The views of a scene show one set of named points, each view turned or mirrored, shifted and resized as a whole, with a little noise and some points left out.
(in the rows, 128 means zero)

Scene 1
View 1
bora: [ 87 151 106 159 100 121 153 126 120 150 111 146  97 169  62 135 137 104
 120 104 143 134  86 126 116 102 149 126 105 125 118 125  69 123 105  82
 109 179 111  88 117 109  78 150]
bir: [104 151 147 167 140 128 129 129 125 126 157 117 125 124 103 158 158 146
 108 127 142 164 129 114 146  93 131 109  90 154 147 119  97 134 146 165
 109 143 141 117 120 125 115 161]
Tana: [100 151 138 163 134 136 143 131 117 127 177 107 116 132 123 159 156 135
 124 142 131 166 115 118 150 103 137 144 125 151 136 119  93 136 136 151
  98 154 107 108 104 140  97 168]
Gegen: [ 77 160  98 161 135 102 129 127 141 148 122 155  92 177  96 137 140 103
 112 120 157 139 128 121 114 109 139 125 130 157 123 131  89 141 116  94
 135 198 115 114 135 103  96 148]
Guka: [ 89 145 132 130 133 130 123 122 116 140 145 126  93 165 115 126 150 103
 112 138 137 137 142 128 144 107 131 140  97 128 120 124 101 142 145  93
 116 174 105  81 137 138  95 173]
reka: [ 90 160 105 145 166 113 103 121 137 143 150 145  99 162 133 141 151 119
 110 151 152 150 161 109 126 106 133 123 141 169 118 117 112 165 149 121
 142 196 111 121 146 108 114 148]
fedod: [ 83 145 155 161 135 122 133 116 134 115 176  93 112 149 121 142 170 102
 111 133 144 144 160 149 170 111 112 140  72 143 140 163 110 127 138 125
  93 152 126 102 126 166 103 197]
mal: [ 92 156 111 133 165 116  96 113 125 144 142 142 102 156 123 135 150 126
 104 147 151 140 169 109 130 103 128  99 116 162 112 110 114 166 164 112
 137 188 123 107 155 107 124 148]
Rufo: [107 143 140 136 109 153 136 151  95 149 147 122 103 137 108 143 138 134
 116 139 106 153  73 101 133 101 159 163 127 115 144  88  77 149 143 122
 101 139  92  73 109 118  77 166]
vukid: [ 77 142 141 147 123 123 137 120 130 133 140 126  96 172  96 122 148  90
 104 119 151 128 142 142 145 107 121 140  67 124 135 151  97 119 123  88
 114 171 116  87 142 151  93 188]
Susu: [ 97 147 147 158 127 138 143 115 119 120 159 118 116 146  95 148 154 122
 116 120 145 149 134 129 151 100 123 117  75 142 131 138  94 120 135 131
  96 159 129  97 116 151 101 169]
Luzuf: [ 96 155 119 152 148 131 123 121 127 133 151 149 111 169 114 146 142 129
 120 135 150 160 145 110 123 101 129 117 112 162 125 118 100 136 131 129
 131 190 112 113 133 131 105 147]
Kime: [ 93 143 125 143 108 145 153 130 119 139 128 164  95 191  80 132 126 102
 122 118 144 148  94 117 104 100 144 149 107 120 128 120  72 111  95  80
 122 199  87  80 118 142  69 159]
Tesu: [101 166 102 161 153 111 110 132 125 148 142 139 114 131 116 160 148 150
 112 138 140 158 126  97 123  97 145 104 148 175 124  95  96 167 153 150
 130 168 127 126 127  83 118 131]
Vopa: [111 148 147 135 154 150 115 122 109 124 163 132 122 138 118 153 148 153
 111 147 138 168 145 102 135  90 129 108  95 152 135  99 106 145 158 155
 122 161 122 103 129 136 118 153]
vuzu: [ 95 154 110 136 149 116 107 111 116 142 142 128 106 145 109 136 152 126
 106 136 139 137 152 117 143  99 131  96 107 149 108 115 104 162 165 112
 120 170 127  98 142 104 117 150]
bobe: [ 77 156 134 184 123  93 131 150 141 144 156  82 102 119 123 151 169 107
 103 131 132 142 107 142 169 117 145 165 125 150 153 140  91 154 138 140
  95 122 124 112 117 107  99 190]
Kotat: [ 96 162 130 172 152 111 115 150 136 145 146 127 116 119 116 163 158 152
 103 131 144 163 116 101 128  97 145 119 132 173 159 102  94 158 148 174
 131 143 134 130 128  89 120 148]
View 2
bora: [106 130 175 166  59 145 128 149 135 173 104 144 102 118  85 114  81 145
 117 137 130 116 125 142 101 170 148 133 137 112 117  68  88 106 114 175
 111  64 104 104 113 110 153 145]
Tana: [138 112 135 145 107 141 146 161 160 164 147 107 132 102 126  98 117 156
  84 134  96  99  94  80 138  79 101 101 194 102 133 134 102 109 100 117
 125 150 127  89  86 103 116 153]
Rufo: [138 130 137 142 101 165 151 165 170 170 107  82 111  90  97 130 110 163
  80 110 120 103  82  67  95 114 153  96 176  76 163 124  62 131 125 178
 119 114 162  95 121  75 159 138]
Vopa: [135 139 171 123 119 130 140 143 148 174 158 104 150 109 102 131 126 151
 107  86 113 106 127  83 168  76  99 115 187 120 144 166 110 105 126 104
 104 161  88  81 101  88 121 149]
vukid: [154 150 190 182  92 131 130 126 143 186 133 125  98 128 112  85 114 129
 108 151 119  83 134 122 143 137 106 148 178  54 108  30  63  96 152 116
 102 109 109 125  83 136 120 157]
Gegen: [117 131 169 154  62 137 135 124 144 175 136 126 110 147 102 127  87 130
 152 108 136 152 147 157 129 131 104 120 173 112 137  84 101  98  98 137
  90  88  61 117 105 138 127 133]
reka: [136 142 152 140  96 129 143 109 161 168 157 102 119 152  98 149 113 123
 163  81 138 150 152 141 161  83  90 100 185 111 150 127 104 108 110 113
  69 119  52 108 110 129 119 121]
Guka: [162 148 162 169 105 140 148 118 160 171 133 108  92 129 103 120 115 124
 118 119 125  96 126 107 149 109 113 123 179  56 134  78  72 111 150 130
  84 121  96 122  95 120 124 133]
Kotat: [107 133 164 107  98 146 125 161 153 175 157  98 180 117  95 116 160 168
 143  91 124 157 136 118 147  67  87  86 198 149 154 169  98 118  77 112
 121 147 130  75 113 107 130 158]
bir: [125 137 179 123 118 133 126 161 141 181 160 119 168  99 101  89 154 164
 102 118 113  98 128  98 168  84 100 121 179 130 125 145  96 108 117 101
 126 158 130  75 100 100 121 175]
fedod: [168 132 165 177 124 126 139 127 153 173 163 122 120 123 125  58 149 134
  92 171  97  60 127 103 174  84  73 133 195  64  97  72  74 104 136  80
 112 156 126 110  65 146  94 172]
View 3
Luzuf: [127 149 128 181 115  83 125 143 139 109 124 126 111 142 137 129 136 100
 133 126 130 116 112 149 132 130 123 111 101 130 132 157  90 146 108 138
 102 109 121 107 111 123 130 160]
Guka: [152 117 142 173 128  81 121 152 156 104 140 125 121 147 142 141 143 109
 136 106 138 136 103 147 146 139 148  91  95 126 123 137 106 137 133 170
  89 106 134 100 107  95 136 127]
Tesu: [123 168 103 160 135 102 143 164 117 117 122 140  75 111 147 129 145 110
 131 153 139  85 109 139 116 125 111  91 131 142 122 152  84 120 124 129
 101  93 120 129 113 119 114 180]
Susu: [134 128 131 166 118  88 130 127 141  92 128 133 125 126 148 110 140 107
 126 100 129 116  93 147 163 118 147 127  95  89 132 137 136 158 117 166
 104 104 101 107 107 122 130 139]
Vopa: [131 168 135 186 127 100 135 128 136 107 120 128  94 135 151 112 135 111
 119 131 144  94  84 135 141 115 158 142 114 125 112 138 104 138 107 142
  95 120 117 105 111 106 105 151]
mal: [147 158 108 183 118  88 112 151 139 124 131 109  98 136 129 137 146 102
 141 122 138 111  88 130 111 135 131  93 125 159 129 149  68 143 122 155
  91  97 135  93 106  95 112 161]
bora: [124  75 134 137 105  74 143 168 144  98 133 128 110 130 145 131 152 123
 105 114 138 134 154 174 148 138 107  89  78 116 160 147 123 133 151 155
  99  86 131 142  89 122 157 136]
Kime: [120  84 169 162 101  66 137 155 155  98 130 130 123 164 141 141 138 117
 110 115 138 153 164 182 155 145 119 104  56 120 148 152 118 134 131 141
  96 112 140 129  96 125 163 126]
Kotat: [117 180 102 160 128 101 152 157 127 113 127 169  89  96 150 125 150 117
 121 161 129  88  97 129 138 128 120 108 135 112 108 143  94 119 130 139
 118  98 114 139 117 123  99 180]
fedod: [150 141 126 177 130  86 116 125 159  94 141 145 151 121 143 124 137 100
 151  88 110 130  70 136 175 125 162 108  98  75 109 128 133 168 115 191
 109 105 100  82 123 115 128 131]
Tana: [128 151 144 168 153 102 144 143 134  92 132 160 112 126 164 123 129 108
 142 128 128 104 108 150 162 114 141 108 102  93  98 142 131 128 109 143
 108 110 101 113 129 127 131 147]
vuzu: [148 141 107 167 124  93 121 153 133 109 133 111  94 124 138 125 148 108
 131 113 141 107  86 135 119 128 138  97 122 146 135 142  90 137 129 160
  88  90 123 103 104  95 117 150]
bir: [123 162 116 168 121 100 142 131 132 100 125 150 105 107 155 109 146 115
 118 131 129  94  86 134 153 116 144 136 116  92 119 136 123 141 118 152
 114 106 100 121 113 123 108 158]
bobe: [143 140 110 141 155  99 147 162 145  92 151 188 130  92 160 137 148 119
 147 122 115 111  93 138 167 132 134  70 118  76  93 125 126 124 142 177
 116  88 103 123 132 116 121 148]
reka: [140 157 110 177 121  83 116 158 135 124 132 121 101 136 128 140 147  97
 147 133 134 114 106 140 112 139 114  81 117 157 131 157  66 137 118 141
  96  99 134 102 110 109 122 169]
Gegen: [129 123 114 159 107  74 127 164 144 117 134 127 117 132 126 148 147 107
 136 124 124 136 132 160 130 148  92  72  94 131 150 161  81 142 135 149
 103  89 137 124 103 126 141 160]
vukid: [147 103 137 168 104  67 116 136 171 100 142 131 149 136 136 137 147 109
 127  91 122 153 100 152 165 146 142 101  80  99 139 133 121 158 137 190
  99 101 123 104 101 105 138 123]
View 4
reka: [ 93 138  92  87 132 102 152 136 176 150 145 142 147 109 113 143 117 154
 106 110 122 117  94 107 123 145 143  92 121 134 142 107 124 131 107 132
 134 134 133 158 128 107 126 130]
vuzu: [ 97 126 118  86 136 118 150 140 154 139 140 148 135 101 118 112 114 149
 104 118 120 134 104 122 130 142 128  87 128 111 147 127 116 139 105 165
 135 127 144 161 121 101 130 141]
Rufo: [131 152 125 156 142 154 110 182 122 153  93 152 145 145 136 141 125 164
 110 154 119 139 141 136 185 104 103  95 127 106 119 133  48 128  78 148
 149 116 129 183 146 119 133 135]
fedod: [125 120 168  96 165 183 130 131 136 159 135 113 144 113 128 136 130 137
 133 118  65 150 113  80 164 155 112  77 117 133 161 156 115 143 141 181
 101  89 131 190 106 102 157 173]
Tesu: [103 145  75  92 132  87 124 162 162 127 132 145 139 123 117 126  98 162
  93 114 104 104 134 111 128 141 116  97 143 126 137  93 105 114 113 151
 149 159 147 165 131 115 125 104]
Guka: [114 135 143 114 146 149 147 131 152 168 126 138 148 110 120 142 131 147
 120 130 126 153  96 115 151 127 135  85 109 119 147 143 100 143  95 150
 124 101 119 167 127 102 136 156]
Kotat: [117 143  78  96 146 105 113 174 147 139 139 142 150 133 134 129  81 161
 101 111  86 113 150  90 141 153  93  86 141 123 145 102  98  97 128 165
 143 155 155 186 129 125 145 108]
Gegen: [109 158 126 103 133  89 144 130 163 158 114 118 163 126 113 162  95 145
 109 112 126 137  84  90 119 123 144  97 110 114 136 112 106 119 109 130
 115 122  98 143 144 107 134 123]
bobe: [108 124 139  99 156 155 124 166 107 160 111 131 131 133 128 139 101 168
  99 113  50 136 137  63 165 125  87 105 106 127 144 119  80  89 139 171
 144 113 112 182 126  99 157 149]
Luzuf: [120 150 116 108 143 112 126 136 178 139 134 122 157 123 119 146 119 136
 121 123 115 123 105 108 137 150 136  80 133 130 145 126 113 146 114 144
 114 125 135 168 125 119 129 130]
bora: [121 164 167 135 138  92 128 145 127 146  75 116 166 134 119 156  75 140
 102 140 132 168  88 107 132  92 129  95 119  74 124 130  66 108  86 153
 117 110  83 142 160 106 135 123]
mal: [ 92 129  91  79 135 111 160 131 174 154 153 153 145  97 117 126 117 152
 111 108 130 129  96 114 121 153 138  85 123 125 151 115 128 144 103 145
 137 136 145 161 122 104 123 137]
Kime: [140 178 165 155 144 116 122 133 161 154  86 107 183 145 127 180 112 132
 124 147 147 157  83 120 147 105 144  81 118 104 124 144  74 143  82 131
  98  97  93 155 153 122 129 129]
Tana: [129 143 128 122 151 156 105 161 146 134 115 118 141 141 124 140 136 148
 112 132  72 113 142 101 173 137 101  91 139 141 134 132  82 134 128 155
 122 119 141 189 121 118 141 138]
Susu: [133 141 161 108 154 145 112 136 142 133 120 110 150 120 127 128 116 128
 120 136  87 147 117 105 155 143 113  73 139 111 152 154  99 151 125 181
  98 105 137 181 117 118 144 149]

Which points are out of place in each view (at most two, in the order of its rows)? Write none if all are in place.
view 1 => reka
view 2 => Vopa
view 3 => none
view 4 => bora

Scene 2
View 1
kuf: [155 134 127  93 117 113 166 113 120  99 127 155 115 166 137 117 173 114
 111 115 142 120 177  99 180  99 172 121 109 148 112 143 146 126  94 133
 131 184  96  77 142  94 191 147]
rus: [148 141 129 128 129 119 180 125 156 130 134 186 134 144 135 108 168  77
 126  96 155 137 169  87 178  96 162 102 113 144 121 153 159 121 123 112
 125 156 109 102 144 115 172 169]
Namat: [130 130 144 117 113  94 192 146 107 119 137 140 157 156 138 120 151 110
 116 108 153 125 141 131 148 123 167 120 117 140 111 155 149 106 133 117
 127 154 114 104 155 118 150 152]
zalu: [114 119 148 118 135  95 169 153 139 150 136 134 176 178 147 131 137  94
  93  83 144 138  91 141 163  74 145 130 118 143 112 122 152 102 137 107
  94 159 132  74 164 164 152 174]
tepi: [135 112 136  83 133 109 157 139  85 108 139 124 157 177 130 124 133 126
  78 122 155 137 138 137 166 109 159 135 115 139  93 132 140 101 120 145
 118 171 117  91 135 132 178 137]
tuzik: [ 77  97 159 124 105  88 214 168 100 121 161 131 200 160 146 115 170 100
 138 106 159 103 116 170 117 160 187  79 157 106 112 165 132  60 160 141
 114 129  91 102 165 131 133 137]
Lole: [ 77  84 145 117 106 117 177 154 133 127 151 160 187 173 147 149 180  87
 111  90 157 105 122 154 157 104 179  86 135  98 111 143 118  75 139 134
  95 146  86  71 171 153 168 162]
lavul: [103  89 170  87 110 111 139 132 142 113 154 154 147 186 139 151 186  99
  90  91 138 112 135 134 178  80 155  83 101 122  95 133 146 116 104 106
  97 142  92  52 177 129 171 153]
Daz: [ 89  99 138 115 125  97 186 162 105 139 140 124 199 180 149 141 139 103
  99  96 158 126  93 168 151 107 168 129 141 121 110 129 129  72 146 140
  99 167 116  81 157 168 160 162]
Lin: [145 125 146 102 121 120 135 142 133 134 133 170 150 163 130 166 142  89
  71 102 162 151 156 111 192  71 136 115  72 132  97 136 145 135 131  76
 110 144 134  97 161 143 169 176]
kire: [121 124 139 119 102 101 191 148 111 121 136 152 161 159 142 137 163 106
 116  99 157 118 146 138 153 117 174 114 120 122 115 150 136  97 137 120
 121 158 102  95 167 124 156 160]
Kifek: [100 117 141 130  89 114 176 152 152 140 128 184 168 164 152 172 178  79
 111  78 159 115 136 138 171  75 169 103 102 104 126 141 128 106 144  87
  96 159  98  77 192 144 158 193]
rav: [163 145 166  96 152  77 162 131 116 122 141 109 133 174 128  93 116 124
  87 106 135 151 119 113 153 101 123 138 100 189  96 134 188 135 114 102
 122 151 148  93 141 118 145 142]
masol: [104  75 128  97 187 131 147 134 124 140 156 135 191 177 132  92 134  80
  90 109 155 150 104 124 176  93 156 107 159 140  92 122 143  72 125 174
 104 144 135  91  95 189 198 144]
tofa: [100  92 148 100 165 112 150 124 162 136 153 138 159 189 148  91 167  81
 107  83 128 122  97 118 174  72 154 102 148 153 108 116 158  94 100 154
  93 154 109  44 139 156 186 150]
Fof: [191 157 110 107 125 126 166 120 102 103 122 167 120 144 121 115 137 113
  97 124 161 154 199  78 186 107 159 141  88 159 107 152 151 140 117 114
 146 180 123 127 121  93 190 157]
zise: [ 88  72 144 103 158 131 146 132 151 136 164 160 177 175 135 106 173  67
 106  97 150 130 122 119 175  89 164  71 149 127 100 135 144  82 117 154
 101 131 109  74 128 165 190 150]
Lezu: [147 128 137  98 112 108 176 131 105 101 142 151 135 158 132 118 162 114
 109 116 150 124 174 113 161 121 170 108 111 136 106 158 145 112 117 125
 129 161 100  97 147 101 171 140]
Divap: [ 99  83 139  83 148 108 163 145  86 117 153 109 182 188 136 109 143 117
  87 119 147 123 112 155 155 118 168 120 150 133  90 129 132  74 118 178
 108 161 112  79 125 154 184 128]
ratop: [117 110 161 104 104  90 169 152 110 117 147 132 163 171 140 145 153 115
  94 105 153 120 133 147 156 114 155 108 107 127 101 145 146 107 133 106
 111 147 108  88 173 126 145 151]
Povab: [139 119 117 109 124 131 172 133 110 114 138 170 156 149 131 127 157  92
 112 116 166 136 178 108 175 114 181 107 119 126 107 150 128 102 130 137
 126 160 109 112 130 125 187 156]
View 2
Divap: [114 189 121 152  29 121 192  69  76 139 165 113 128 140 131 145 115 171
 139 146 112 104 160  90 119 132 117 181 119 106 116 118 147  85  63  95
 136 134 178  95 113 185  83 151]
tepi: [134 191 130 166  81 141 160  85  93 126 159 142 118 164 141 116 112 141
 137 137 132 116 155 107 125 135  97 168 110 138 118 111 145  80 106 104
 125 133 182  88 126 164  82 150]
lavul: [ 92 189 123 200  85 139 164 105  69 107 117 122 147 100 135 130 156 142
  72 131  85 104 172  87 100 115 111 100 150 145 162  67 111  73  94 129
  60 108 170  63 179 161 105 147]
rus: [134 125 136 147 156 162  99 136  67 105 121 137 138 121 144  82 149 111
  98 142  73 136 156 108 145 131 138 114 105 173 112 115 143 136 101 132
  66  97 163  99 140 134 130 144]
tuzik: [ 96 130  75 160  34 132 220  99 100 115 173  48 141 140  99 140 137 116
  92 121  93 118 153 108  73  73 164 164 123 105 112 146 190 145  33 107
  97  45 177  74 118 167  78 136]
Povab: [165 163 140 170 133 148 136 104  62 111 138 130 125 147 157  97 130 133
 111 136  93 118 148 110 132 117 136 145 100 162 100 136 157 109 105  97
  74  81 185 109 110 132 104 152]
zise: [110 173 123 147  69 127 154  97  48 143 122 103 152  64 151 138 143 183
 123 157  56 110 147  56 121 135 141 142 148 125 132 108 124  97  50  97
  72 110 177 113 120 170 119 158]
kuf: [139 157 168 182 127 154 117  88  46  88 131 159 113 168 128  86 150 123
 107 141  97 121 178 134 157 133 126 118 108 159 108  98 140  99 130 147
 102 129 175  77 146 144 114 151]
Lole: [105 169 104 181  70 128 206 101  70 121 127  88 176 119 120 138 130 156
  74 128  81  95 167  75  86  74 152 127 134 134 140 121 138  81  40 100
  61  70 162 103 137 166  89 135]
Lin: [128 195 115 170 150 158 114 150 119 126 124 156 146 113 169  96 123 116
  93 122 115 130 146  86 107 132  66 120 112 196 159  88 112  74 125  95
  51 109 176  92 169 126  91 150]
kire: [120 146 107 169 100 146 167 112  93 103 148 117 142 161 115 102 128 110
  90 127 104 121 168 112 104  92 131 134 104 147 121 122 155 111  81 117
  86  82 168  88 142 147  88 132]
ratop: [100 170 102 176  84 143 169 118 118 115 152 114 135 143 122 115 133 110
  90 119 120 120 159 106  90 103 100 139 124 147 141  95 147  98  93 115
  89  97 171  65 157 152  79 136]
tofa: [ 74 162 129 132  61 129 144 101  49 143 122 131 161  84 126 128 141 175
 121 171  69 108 174  65 144 154 126 136 135 121 140  90 107  95  44 139
 103 162 147 107 138 186 125 148]
Kifek: [106 163  99 177 137 147 167 144  94 111 109 123 195 129 116 107 125 121
  45 119  90 110 182  77  86  70 133  96 118 179 158 109 123  79  64 115
  36  69 139 109 166 140  93 122]
masol: [121 184 122 114  62 125 150  93  68 168 146 114 147  79 164 139 107 199
 164 171  84 113 140  48 131 160 113 183 120 121 114 131 127  91  46  76
 108 143 179 132  93 179 110 158]
Fof: [177 154 162 163 175 168  74 116  85  97 144 179  91 175 165  64 131 105
 128 135 116 143 146 138 162 151 100 139  84 191  94 118 155 120 160 120
  99 119 190  90 131 118 114 160]
View 3
tuzik: [ 53 190 164 136 101 122  89 103 117  99 161 152 227  78 189  69 152 160
  85  74 182  58 173 114  73 134 127  85 165 141  87 154 124 117 165 117
 156 108 165 121 159 199  87 121]
zise: [ 70 119 138 114 120 108 130 121 144 104 157 122 215  90 170 140 134 108
 139 119 125 125 192 143 105  84 118 117 155 164 114 127 148 103 183  72
 171 153 103 141 126 197 131  75]
kuf: [131 115 132 140 150 139 138 123 128 102 153 132 132  53 146 103 112  85
 131 140  88 127 159 127 120 100 152 153 104 160 125 171 137 122 131  81
 125 156 163 118 163 146 135 144]
ratop: [103 145 149 128 152 141 118 107 114 130 151 128 175  98 165 110 151 123
  87  87 153 110 164 138 102 109 142 102 114 122 108 162 138 117 139 103
 121 140 164 146 136 170 123 117]
Divap: [ 75 137 132  87 105 143 114 128 125 102 137 145 179  94 194 120 160 127
  92  82 120 113 167 168  94  64 100 123 125 159  57 138 127 142 171  80
 153 136 137 118 147 162 143  92]
zalu: [106 139 148 114 117 159 138  97 117 141 172  91 186 124 162 124 154 114
  94 102 144 104 179 117 129  74 126  98 122 140  91 127 147 134 140  99
 116 149 126 180 110 180 134  98]
Daz: [ 64 169 147 107 101 158 112 106 118 129 151 121 188 107 185 115 159 127
  72  80 131  90 183 125 108  84 121 104 131 151  68 133 127 135 147 101
 133 132 133 171 133 175 117  84]
lavul: [109 116 149 150 178 127 123  98 127 128 139 107 201  80 149 143 145 103
 112  85 143 143 197 137 108  96 128 120 128 139 139 181 145  99 153  76
 137 162 150 149 137 192 123 114]
rus: [122 123 143 141 128 116 143 115 134 109 183 122 155  78 140  99 106  88
 153 175 111 108 161 101 124 127 167 121 127 149 145 137 150 109 135 100
 129 158 137 142 132 170 129 129]
Fof: [147 112 126 121 142 132 135 145 131 115 170 154  83  79 150  91 101  80
 140 181  77 128 130 138 128 126 186 141  83 140 123 143 143 125 116 100
 105 152 163 129 145 122 154 136]
Namat: [106 156 146 125 120 139 116 115 114 115 167 141 159  89 170  78 146 125
  96 109 148  85 149 126 102 111 145 102 120 128  92 151 134 133 137 111
 122 127 170 130 144 164 122 134]
rav: [167 105 137 105 129 159 160 116 103 124 194 111 140 116 150 101 152 111
 117 121 153 114 127 155 124  69 126 104  90 113  95 143 165 161 141  96
 113 146 161 126 114 147 177 153]
Lole: [ 57 159 157 138 131 125 104 100 135 124 138 125 216  85 175 123 144 121
  92  83 137 108 208 120  96 111 134 109 149 159 112 156 125  99 157  94
 147 145 131 166 146 198  96  83]
tofa: [101 111 140 112 110 140 155  96 131 103 172  90 211  88 157 139 143  99
 137 110 125 121 193 127 124  48 101 126 147 175 102 136 153 133 176  65
 162 163 108 138 131 193 145 106]
Povab: [ 90 134 136 122 131 118 117 140 140 110 152 158 140  79 167 101 113  98
 127 150  90 114 163 132 105 129 166 130 122 153 116 140 132 107 138  99
 132 144 147 142 147 155 128 103]
tepi: [103 129 128  97 125 149 121 133 122 119 143 147 138  94 178 113 145 109
  96 105 111 129 155 161 106  79 131 128 103 140  77 148 132 136 148  90
 128 138 151 128 142 144 150 109]
Lezu: [115 130 138 135 143 129 117 126 126 104 155 148 141  66 157  93 125 107
 118 126 113 112 150 136 105 116 154 128 112 141 120 166 136 120 141  95
 124 143 172 116 156 152 132 135]
View 4
Fof: [ 81 124 145 169  84 155 126  76 123 126  73  95  96  82 149 115 106  56
 120 113  79 111 129 161 133 135  88 121 170 119 161  89  88 153 108 153
 150 123 100 131 143 107 169 160]
rus: [102 114 117 157  97 170 112 106 138 128 104 119  98  89 167 110 129 115
 109  85 115 111 111 169 154 157 100 153 150 148 145  99  69 159 128 113
 138 122 132 123 137 105 156 162]
ratop: [141 135 121 132 119 127 142 115 140 146 114 128 112 113 118 119 122 138
  96 145 105 141  57 140 175 135 116 140 158 130 113 141 107 128 133 129
 129 149 140 165 143 135 152 160]
kire: [122 136 120 132 117 133 124 131 133 141 115 133 109 122 121 116 118 128
 116 117 108 136  73 150 174 144 110 130 161 140 115 131 114 141 136 118
 131 126 135 160 141 121 161 170]
tuzik: [157 136 106  87 133 137  84 175 131 160 135 145 122 162 105 112 126 154
 127 127 142 142  35 120 188 149 109 126 146 138  73 144 123 120 172 107
  96  98 143 159 142 159 161 156]
zalu: [131 110 115 112 117 143 170 110 162 136 149 129 115 106 158  95 130 154
  75 102 100 124  55 130 172 152  91 116 159 141 121 163 100 139 128 122
 149 168 175 149 157 118 120 169]
Lole: [137 120  99 135 115 148 120 152 132 157 126 169 122 125 112 114 128 189
  99 108 114 120  57 139 183 153 115 152 155 160  80 168 129 123 121  86
 131 128 157 135 145 134 156 168]
tepi: [113 116 131 126 103 150 135 100 127 145 101 123 127 112 123 109 111 101
 101 136  70 100  92 117 152 126  82  98 174 127 116 144 133 120 101 151
 138 132 122 130 151 129 150 155]
masol: [128  79 118  94 101 193 120 114 134 159 132 133 143 104 161  82 132 145
  82 104  89  74  85  83 144 157  60 101 145 140  92 170 123 110 109 131
 133 140 161  69 165 152 122 138]
Daz: [131 119 111 100 122 135 151 146 143 144 151 144 121 136 125  99 119 157
  93 108  99 121  46 115 180 151  87  95 169 141  92 179 140 120 130 118
 131 145 161 148 160 133 139 171]
Lin: [106 120 141 185 104 140 161  78 140 128 104 115 102  61 146 119 123 134
  76 116  89 140  74 163 134 162 110 154 149 124 142 150  82 142  90 131
 160 163 141 146 165 134 147 175]
Namat: [127 132 122 122 114 139 126 121 137 139 114 114 110 124 131 111 119 112
 112 123 111 134  74 143 163 139 103 120 162 131 125 118  98 143 145 132
 127 126 132 159 141 126 159 162]
rav: [137 112 137 104 112 151 166  59 166 134 120  79 115  93 169 100 132  88
  86 157  96 126  77 123 150 122  87 111 161 120 149 108  66 148 146 178
 132 172 141 151 143 113 117 141]
Kifek: [117 133 107 173 115 126 150 139 142 132 128 158  95 101 132 116 124 182
  93  81 112 143  62 177 182 167 121 163 158 157 119 157 103 148 117  86
 155 151 160 162 146 115 156 192]
kuf: [111 125 116 153  92 157 131  90 132 137  75 129 112 102 136 117 122 100
 116 130  81  96 125 157 172 113 103 140 179 153 140  94 106 146 116 134
 139 131 111 136 115  90 158 156]
zise: [136  89 100 125 102 193 105 121 135 163 118 152 137 102 152  99 146 173
  87 104 111  84  82 113 157 153  93 155 141 158  87 154 107 118 111 102
 130 135 158  83 144 140 134 145]
lavul: [148 117 106 163 108 151 146 101 143 153  95 151 123  88 125 121 139 178
  81 144  96 120  71 150 179 127 129 185 155 162 109 140 102 128 107 109
 143 159 143 137 131 117 138 156]
Lezu: [121 131 126 143 100 145 114 107 129 142  84 121 112 114 127 122 118 104
 119 138  98 115  97 152 162 125 107 138 166 139 128 107 103 140 127 132
 129 118 112 143 129 120 168 153]

Which points are out of place in each view (at most two, in the order of its rows)? Write none if all are in place.
view 1 => none
view 2 => none
view 3 => tuzik, Namat
view 4 => tepi
